Each row is a point on a landscape with many valleys, with its height.
From any point a ball takes the steepest step (drop divided by distance) to one of its 3 nearest points. It stops when none of these is lower. Distance is the straight distance between rows; heights are no part of it.
basit: [102  90 143 124 124 155 193 123 118 103]  (h 684)
vod: [191 163 163 119 109 101 167 125 131  90]  (h 809)
Sasod: [146 171 155 124 102 142  58 105 108 131]  (h 249)
keve: [135 162  73 125 175  77 113 170 181 122]  (h 254)
zami: [135 143 144 132 101 141  64 113 111 150]  (h 175)
suben: [118 173 105 123 147 117  55 137 135 134]  (h 252)
gabu: [103  55 130 127 124 161 157  99  99 151]  (h 616)
Sizu: [ 59 119 124 145 116 155 191 171 148 127]  (h 769)
dusod: [105 175 101 116 171 110  54 135 148 106]  (h 261)
Tir: [ 62 176 120 107 204 140  55 108 120 108]  (h 271)
gekef: [152 146 142 133 115 105 135 136 126 143]  (h 473)
zoge: [115 124 123 136 121 121 153 141 130 178]  (h 590)
nizo: [144 190 121 117 128 122  59 128 134 107]  (h 258)
fov: [ 85 159  87 130 142 111 184 167 177 147]  (h 425)
mizo: [178 122 177 121  98 157  73 101  94 129]  (h 107)
sede: [164 180 102 123 138  85 104 142 161 102]  (h 283)
fem: [128 136 127 130 119 111 176 139 145 149]  (h 661)
dobi: [106 116 141 138 118 147 190 142 130 127]  (h 780)
Mivig: [167 110 161 127 108 127 144 116 106 123]  (h 480)
buge: [161 108 164 135 100 136 107 114 111 148]  (h 289)
bodod: [ 88  90 126 127 123 176 171 124  99  35]  (h 811)
Gurag: [145 117 147 132 110 122 144 122 119 152]  (h 568)
dituk: [191 142 173 120 102 117 113 111 113 106]  (h 420)
fuz: [140 167  83 123 166  83 103 158 171 101]  (h 210)
pesa: [134 127 127 139 107 120 108 133 125 176]  (h 427)
napo: [ 95  82 120 120 134 181 170  84  93  69]  (h 674)
bere: [141 142 112 135 118 110 117 142 138 162]  (h 387)
Nazut: [118  86 146 131 123 142 170 123 110 138]  (h 571)
poziv: [ 76 141  98 144 138 118 184 158 169 163]  (h 507)
Liro: [158  92 169 123 103 139  94 104  94 150]  (h 372)
deruv: [112 158 107 122 208  89  75 170 177  75]  (h 305)
lafim: [102  87 132 141 115 138 142 129 121 197]  (h 494)
dito: [125 158  82 126 166  84  90 159 167 121]  (h 144)
ded: [123 160  87 128 147  95  78 152 154 146]  (h 201)
tagi: [182 143 178 125  98 137  73 105  99 119]  (h 303)
lup: [132  98 155 125 124 147 190 111 114  82]  (h 828)
tove: [117  49 110 115 139 185 153  59  86 103]  (h 635)
Fikul: [100 140  88 143 142 106 129 157 156 185]  (h 416)
rusom: [151  70 146 119 126 149 156  83  92 115]  (h 624)
Fuga: [133 168  95 121 167  86  75 149 155  88]  (h 263)
kan: [162 126 163 127 111 122 194 117 121  84]  (h 764)
Toti: [126 160  98 130 147  97 156 151 160 146]  (h 374)
pufo: [135 175 121 129 121 130  64 129 137 129]  (h 259)
pizi: [ 86  94 140 139 115 156 190 138 121 124]  (h 741)
vomam: [171 169 128 129 117  96 123 132 141 123]  (h 541)
Zosap: [ 62  86 135 138 115 167 171 147 117  71]  (h 888)
bamig: [ 94 108 109 138 123 130 151 151 132 204]  (h 537)
padab: [ 88  70 119 133 126 174 168 105  96 100]  (h 638)
refu: [170 130 161 124 104 130  97 109 107 132]  (h 390)
did: [110 154  82 132 149  91 153 163 174 157]  (h 207)
pozul: [157  54 147 117 132 152 130  66  87 130]  (h 567)
Tosig: [143 137 143 129 119 115 181 130 139 128]  (h 751)
kopa: [118 149 100 140 130 115  85 146 139 183]  (h 315)
bozil: [112 109 123 138 107 137 107 137 119 201]  (h 460)
Kub: [149 169 114 122 131 102 171 142 161 127]  (h 518)
vokik: [142 178 106 127 140 106  79 136 138 129]  (h 237)
Muf: [188 129 167 128 112 121 167 110 116  92]  (h 795)
migi: [ 91 160 106 111 208 109  51 161 161  84]  (h 276)
Sos: [ 80  77 105 135 119 185 150 122 105  48]  (h 871)
bam: [137  87 157 138 111 141 128 117 102 172]  (h 172)
kud: [166 163 140 125 110 114 101 130 139 120]  (h 565)
nibo: [180  75 168 127 108 148 106  75  87 129]  (h 488)
buto: [103  59 122 119 133 175 167  74  96 113]  (h 626)
Felid: [ 99 155  94 129 156 117  45 142 137 150]  (h 264)
Nokam: [181 179 133 120 111  98 110 125 136 106]  (h 560)
Pek: [ 98  94 130 131 119 143 168 139 128 161]  (h 542)
gosi: [156 116 156 125 113 129 172 128 120 120]  (h 646)
benem: [105  97 141 132 112 148 152 127 117 173]  (h 517)
Buro: [112 110 155 130 121 141 195 130 124  99]  (h 810)
vivot: [114 158 112 129 131 128  59 139 139 170]  (h 279)

Where does a ball stop that starts at each point below?
Nokam | dito
deruv | dito
fem | did
Sizu | did
vivot | vokik
dituk | mizo
Felid | dito
dusod | vokik
